Each row is a point on a landscape with many valleys, with its height.
A ball rolls from a point to the lowest of its 2 nearest points, and stops where none of them is lower. Distance is the straight distance between rows; heights are no part of it.
Dav h=532: [ -8 -17  15   9 -50  19  -2  -2 -37   3  15   1   1   8  -3  -3  -6  16
  24 -11   6 -17]
petam h=549: [  1  -9  25 -25  12  22  21 -14   7  -6  -8  30  -1   9  -1  10   5  -9
   0  10 -18 -30]
Visid h=283: [ 16  -6 -31  -3   8  11  -4   9   1   7   5  18  -1  23  29  -1  43 -12
   9  -2   7 -11]
manak h=357: [ 12 -36  36   6  -3 -20  18  33   1   8  -6  26  -8 -34  14   2  -4 -10
   2  11  -4  20]
mam h=570: [  9   2  27 -21  14   5  10   9 -17 -12  -4  28 -13   5  14  28  -3   0
  26   9   9 -35]
bev h=563: [-10  -4   1  -4 -33   3  -1  -6   2  -4  14  -7  16   5  -2 -18  -2  -7
 -60 -13   2 -24]
Kone h=529: [ -1  22   2   3  21 -24   0  10  24  -1 -12 -20  -3   7  19   8   6   6
  13  13 -13  -7]
Zotig h=291: [ 12   9  -9 -13  14  -2  25 -12  23  15  27  -3 -12  -4  -5  32 -27   0
   2  20  14  12]
zepe h=330: [ -3 -15  26  -4   1  -2   9  -8  21   4   7  -7  -8 -18  -1 -23 -26 -26
  10   9  11 -13]
Sotal h=395: [ -5  -4 -25   2  -3   2 -25  -6 -15  -4  29 -18   3 -11 -16 -23  -3  -2
  28 -35 -37  -1]
Fepu h=669: [ -6  20  13  -4  -6 -11 -14  24 -23 -41  10   5 -28   6 -20 -13   5  -2
 -17  -3 -18  12]
ditu h=436: [  3   4  -7   9 -12 -21  -7 -22  34  23   5   0   3 -28  -9  -1  -1   9
   1 -12  38 -14]
til h=370: [ -4 -14 -25   1  25   9   1  -4   8 -17 -18 -19  -5  -2   7 -25   2 -29
   1  -5 -23   8]
Kedov h=504: [ 43  -5  -4 -11  14 -27  21  29  16  -2 -30   7 -10   5  -1  28  11  16
  14   3  23   4]
vala h=404: [  8  -2   7  18 -30 -18   7 -27  22  10  -1   2  11 -18  -2 -13 -16   5
 -11  26  44  -3]
suke h=458: [ 19 -13  23 -17 -16  23   1  10  21 -13  19  17 -18   6 -10  -5  15 -27
   7   6 -11   6]
lerev h=303: [-20  -3 -12  16   2 -17 -26  14 -34   6  11 -12   4  12   6 -15 -16   0
  29 -22 -38  12]
Rimit h=271: [  8  20 -21   7   7  -8  20 -19  -6  13  15  -5  -9 -20 -19   7 -14  24
  13 -19  -7  -5]
Fufig h=668: [ 25 -13  -4   7 -14   1 -33  25  -6 -21   4 -30 -20 -14  17  -5   9  -3
  17 -15 -13  27]
Vaka h=365: [  7  20 -15   6  14  -4   2  13  -2  -6 -18  -5  -5   7  18  16  30   9
 -27  14  20   2]
lonir h=316: [ 27   1   8 -20  -7  -5  34   9  24   3  11   6   3   5  -9  30 -24  26
  -8   2  25  -3]
rit h=447: [  2   9  13  -6 -18  31 -15 -14  20  -1  19  15  -2  28 -11   7  26 -19
  12 -14 -10  15]
guf h=304: [  4 -17  30   9  -4  -4  22   8 -12   7  27  11   2 -25  22  24 -15 -15
   2  20   4  28]
nuzu h=261: [ -1  -8  -6 -13   5  -2   2 -20 -17  24   2  -9 -28  23  15  -7 -36  -3
  -5 -40 -24  31]
Kuzit h=747: [ -2  27  -9  -2  17   9  11  -8   8  18 -15  18   6   3 -28  -7  21  27
  -9   3  20  -4]
tiv h=412: [-18  23 -15  19 -16  11  -1  10  -7  -7  -5 -30  14   1  -8  12  15  -3
 -18   5 -24  15]
givi h=128: [ 19   6 -21  15  33  -8  23   1 -12 -11  -8  30 -27   1  46  -5 -16 -27
  12   7 -16  -6]
dovup h=255: [  0   8 -22  21  37 -16  -6 -16   0  -1  16  28  -5 -21   9  -1  -9   0
   5 -25 -35  -1]
Movo h=368: [ 29   1 -11 -17  10 -17   8   3 -18 -25 -20  27 -14 -11 -21  31  12  -6
 -23  12 -17   3]
Gumu h=296: [  3  11 -20 -22  15   8   4 -20 -15 -10  -4  13  -6 -10 -24  23  -6 -15
 -20  23 -29  -8]
nusof h=815: [ -4   2   7  22  11  13 -24   3 -23  11 -10   8   1  -7 -14  -7  26   7
   9 -19  18  19]
Febe h=223: [ -9  13 -32  27 -42  12  11 -40  -1 -13   1   2  29   4  -2   3  -8   3
  -3  10  12 -22]
Nep h=437: [  2  15  12 -10 -18  23  -5   1  15   7  21  14 -16  48 -19  -8   2  -9
 -13 -12  22   8]
gazu h=688: [  3 -18   7   7 -19  14 -30   9  11 -11  10 -15  14  -3  13   0  17   3
  17   6 -20  16]
fepum h=287: [-12   2   2   6  -9  16   7  -1   9   3  29   3  12  -8  -4  -1 -11  -3
 -15  24   6   4]
Nunef h=361: [ 26   9   3 -36  -6   1  18   9  -3   2  -3  16  -4  20 -31  22  -5  46
  -1  26  11 -16]
deku h=413: [ 31   1   7   6  -3   9  -8   6  12 -13 -22   8  24   1  16  16  28  26
 -16  13  10   9]
Rifi h=313: [  7 -10   2  -6  -3  11   4  -3   4  14 -14   8   7  31  31  -5  26  -2
  -1  12  39  -5]
Mig h=201: [  3 -11  -7  10  -6   1  -2  -1 -13   0   7  -6 -26  15  16  -8 -20  -5
  14 -30 -58  25]
Mobu h=266: [ -4   3  13  -4   1 -17   3  14  14  -3  37   5  -8  -9   0  23 -24 -11
 -15  14  11  10]
fipeg h=414: [  8 -14  23 -24  -6 -25  11  24  -6   4  -7  17 -16 -17 -15 -17 -17  -7
  -1  23   6  15]
Doba h=524: [ 22  -6  -2   5  16 -34  -1  21   5   1 -25 -15   6 -16  -1  34   3   8
  24  -2  38  -4]
gof h=418: [ -4   9  -3   3  -2   1   2  -2 -26 -16  -3 -17   1   3  12  27  16  -4
 -33  16  -4   7]
bib h=166: [ -8  10  -5  12   4  -5  13  -9   8   9  28  23  13 -39  -6  -1 -10  18
  13  -6 -23  -5]
Ror h=311: [ 10   5 -27   6  45   2   4 -24  16 -17  -8   2   0 -13  21  -4  -9  -1
  12  -9 -30  11]
duze h=550: [ -6 -26  28   6 -19  21  17   8 -34  11   7  -2  -6  16  18  -3  -3   8
  15 -13  -4  19]
gor h=484: [  9  -7  15  -4 -18   6  12  20  13  -6  -9 -12 -35 -10 -18   0  11 -19
   7  11 -12  34]
fep h=655: [ -7   0  -2  -4  22  -6 -47 -10   1  13  -8 -23   9 -16   4  -2  -8 -21
  -2  -3   5 -16]
ganaz h=9: [ -1  11 -26  -5  45  -9  13   4  -4  -1   3  33 -18  -1   3  -8 -14 -42
  -3  21 -12  -1]
mez h=346: [ 21  23   5 -18 -20   1  17 -24  26   9  -6 -17   2   1 -12  24  -9  26
  -7  -4   9 -19]
Ninup h=182: [  1   6 -18 -24  30   8   0   2  -9  -4   9  21 -10  -3 -20 -16  -5   2
  -3  25 -20   6]
nam h=175: [-14   2 -31  30 -21  23   3 -27  19   2 -19 -14  41  12   6 -16   1  -4
 -12  23   8   3]
zeli h=309: [-22  11 -16   5 -16   8  -3 -23   7  13 -10 -26  11  -4 -30   5  -3  -8
   7   5  10  -6]
dobud h=703: [ 24 -14  -2   7 -34  14 -22  -9  18   0  20 -22   6 -14 -13  -9   5   4
   4  14  -1  29]
dev h=727: [-11  31 -12 -12   8  -4   1  -4   0   8  15  -1   7  17  -8  -8   2  42
 -15   7  17   0]
nupud h=262: [-37  22 -21  17 -32   3   9 -36   8  24 -10  -2  27  19 -15   8  -9  -1
  -4  15  37 -16]
Guko h=358: [ -9  24 -20  15  -5   4  16  -8  33   3   6 -35   0   2 -13   7  17 -10
 -16  14   0   9]
dolok h=403: [-21  12  -3 -11  17 -12  -2  -7  14   1 -11  -2 -16  13  -6 -15   1 -25
 -17 -22  11  -4]
tad h=366: [-12 -37  23 -10 -12  10   6  -9  -7   9   8  -6  -5 -11  12 -26 -23   4
  -8  -6  21 -23]
Ziz h=456: [  8 -12  35 -32  -3 -25  12  28  -2  -3 -23  29   3  -1  -5  14 -32  23
 -11  11   3  -1]
ruf h=659: [-10   8 -14  19 -14  -1  -8  -4 -30  13   2   2  25  -7 -17 -15  13  13
 -10  16  29 -15]
Nimir h=515: [  9 -27  21   0 -14  18  22  11  -9   0  -7   1 -16  -9  21  -1   9 -17
  14   4 -29  36]
zizop h=302: [-25 -26 -15  -4  15  -7  -2 -20 -10  27 -10 -11   3  33  -4 -12 -26  -5
  -4 -36 -11  20]
Mumu h=344: [-35 -11 -20  22  29 -13   4  -1 -12  18   7 -26  -1  26   6 -15 -19  -6
   0 -40  16  -3]
Nopa h=452: [  2   0   3  -4 -21  22  12   1 -38  10  17 -18  -7   8 -31  11  -6  29
  36 -13  -1  10]
Lotab h=632: [ -7   9   1  12  -7  10 -25  12 -26 -35  30  -9   6   0 -19 -20  -3   3
 -21 -18 -24   1]
loru h=450: [ 17  18   7 -10   3  -6 -15  18  31   6 -22  12  20  16  -7  -4  32  32
  12   9  -5  10]
luz h=702: [-11   0 -29   7  -6  20 -11  -6 -19   9  11  -3  17  19  -4 -23   4  33
  -8   4   8 -10]
movig h=521: [-19   8  27  -1   3  -9  -5  13  -9 -10  10  20   8   4  16  -2 -13   8
 -35   0 -13 -11]
luv h=730: [-22  20   4  16   2  -8  -4   1 -29  -7  -4  43 -11 -11  -8  -2  23   2
  -5 -31 -32  -3]
peb h=232: [-16 -11  -7   5 -26  33   1 -11  10   5   2  -1  30  16 -16 -33   1  -2
 -25  19   9  18]
volon h=421: [ -9 -25   7 -10 -17   8   7  -4  -6  10 -27 -29   7  28  14 -15   3 -18
 -22   5 -14  -1]
Letap h=451: [  0  -8 -17   6 -12   4 -26 -17  11  19  31 -13  16 -23  -1 -26 -21  -1
  23  -5 -18 -12]
bas h=497: [-12   6  -3  23  -5 -21 -13  28 -13  -3   6  -6  12 -20 -10  18   7   7
   8  31  -8   8]
kal h=468: [ 47   5  -6  -1   0 -28  19  15   0  -6 -21  -4 -12 -15   8  37   1  19
  -7  -3  -6  13]
rorov h=543: [-10  -4   9 -16 -16   0   8  -5 -14  -1   7  26  25   0  20 -21  -6   5
 -43  14  10 -27]
muvul h=422: [ 38  -5 -18  -9  -4 -33  10  11  -2 -18 -33   1 -11 -24 -21  48  11 -11
   4   5 -17  -5]
rek h=620: [  0  -8  13  22  -5   6 -14   8  -7 -38  20 -29  12  -2   6   4  13   7
  19 -15  -2 -40]
Nipim h=595: [-10  -7 -14  16   0  13 -35   0 -16 -30  11 -23  20   8   2 -16   9  -4
  -4 -28  -7 -21]
gogi h=635: [-17   0  10 -26  29   6 -21  -4 -13   3 -18  -7 -11   0  22  11 -19 -20
   1   0  -3  -3]
ranip h=360: [ -2 -27   9  14  -1   8   5   5  15  14  15   0   7 -27  20 -12  -1 -11
  38  -7   6  -5]
fugis h=604: [-11   7  24 -19  35 -21  -1   4 -27  -4 -11  15 -18  -1  10  15 -21  -4
  24   5  -5 -17]
reve h=374: [  8  13  -6 -21   5  10   9 -17  38  -9   5 -33   1   4  -4  26   5   2
 -20   8 -11  -1]
Sopa h=531: [-11  -5  34  -9 -10  12  20  14  10   0 -21  13   8  -2  -3   4   5  -8
  10  25  -1  -7]
modet h=376: [-12  14 -14   4  21 -13  -8  -5   9  14  12 -36  -7  11  20  -9   1 -14
   3 -34  10  -3]
rila h=492: [ -3   9  14 -30  11 -23   3   5 -18  -2 -11  15 -12  -1  17   0 -19  29
 -31  -6  -5  -5]
mit h=356: [ -1  17 -13   1   2  12  16 -12 -13   7  18 -29 -28   6  -2  21  -3  15
  23 -15 -14  18]
tabif h=780: [ -7   9   7   3  36   4 -21 -11  -1   5 -31  12  12 -17 -28  -6  21  19
   5  -3  19  12]
Nomid h=577: [-22  -8  -2  19  -4  11 -14 -11   9 -18  14  -2  31  13   0  -3  -2 -12
 -32 -33 -16 -20]
zes h=490: [  6  17 -10   2  32 -18 -13  17  27  -5 -13  10   3  -6   0 -15  29  20
  21  -4 -13  10]
las h=473: [ 12   4   2   3  10 -30 -19   9  15  16  15  -1   6 -26 -10  14  -2  15
  33 -13  20  -8]
Fabod h=511: [-12   1  18  -4   3   2  25  35  14 -12 -19   1 -20   4   2  14  22 -21
   6  21 -10  11]
Fug h=585: [  9  -4  -3  23  -3  -2 -23  16 -28  -7   1  -3  22 -18 -20   0  14  23
  -2  19  28  17]
durim h=423: [ -5  14  17 -26  12  -4  -5   1  25   3   9  15  -5  17 -22   4  -1 -26
 -21   0  28 -10]
zopu h=644: [ 22 -13  15   0  -1   3 -27   6  -9 -35  -1 -26   0  -9   6  17  10  -7
  22 -16  16  -5]
Toza h=393: [-18 -26   0  16  24  11  -2  -5  -5  10  -6  -1   6 -11  22 -16   8 -13
   5 -23  -7   3]
Zal h=364: [ -7  -7   2  12 -24  -5 -21 -26  20   7 -35   9  19  -6  10 -32 -14  -7
 -14   4  43 -16]
kigi h=221: [ 13  -3 -14   4  15  -5   5   2 -12  10   6  25 -22   3  31 -11  12  -5
  34   6 -11 -15]
gazo h=698: [ -4   8  15  22  -3   2   4  24 -30 -21 -11  26 -21   7  -4 -15  11 -12
  -5  -8 -21  26]
Votuv h=394: [-13 -40  27 -14 -30  26   3 -11  -2   0 -19 -28  -4   6  12 -21 -25 -24
  -6  -7  17 -10]
sis h=337: [  1 -10  -2   8 -25   2 -10  -1  14  26 -21   5   4  20  17 -31   4  -3
   3   4  55 -20]
Zilok h=548: [-13  15  -9 -25  21 -10  29   0  32  14  -6   0  -8  15   1   5  18  -6
  19  15   0 -19]

For each start below, name the point where the ball stops.
gogi: gor
tabif: Guko
suke: Mig
Doba: ganaz
rorov: Mobu
Kedov: ganaz

Call two points neighbours if one is among the 2 nearest of the other. Go from one point of each pair to the other, from neighbour to neighbour, staying as low as possible. Name the highest point that can't be avoided.
Vaka, nam: gof
nam, Mobu: fepum
zepe, bib: Toza
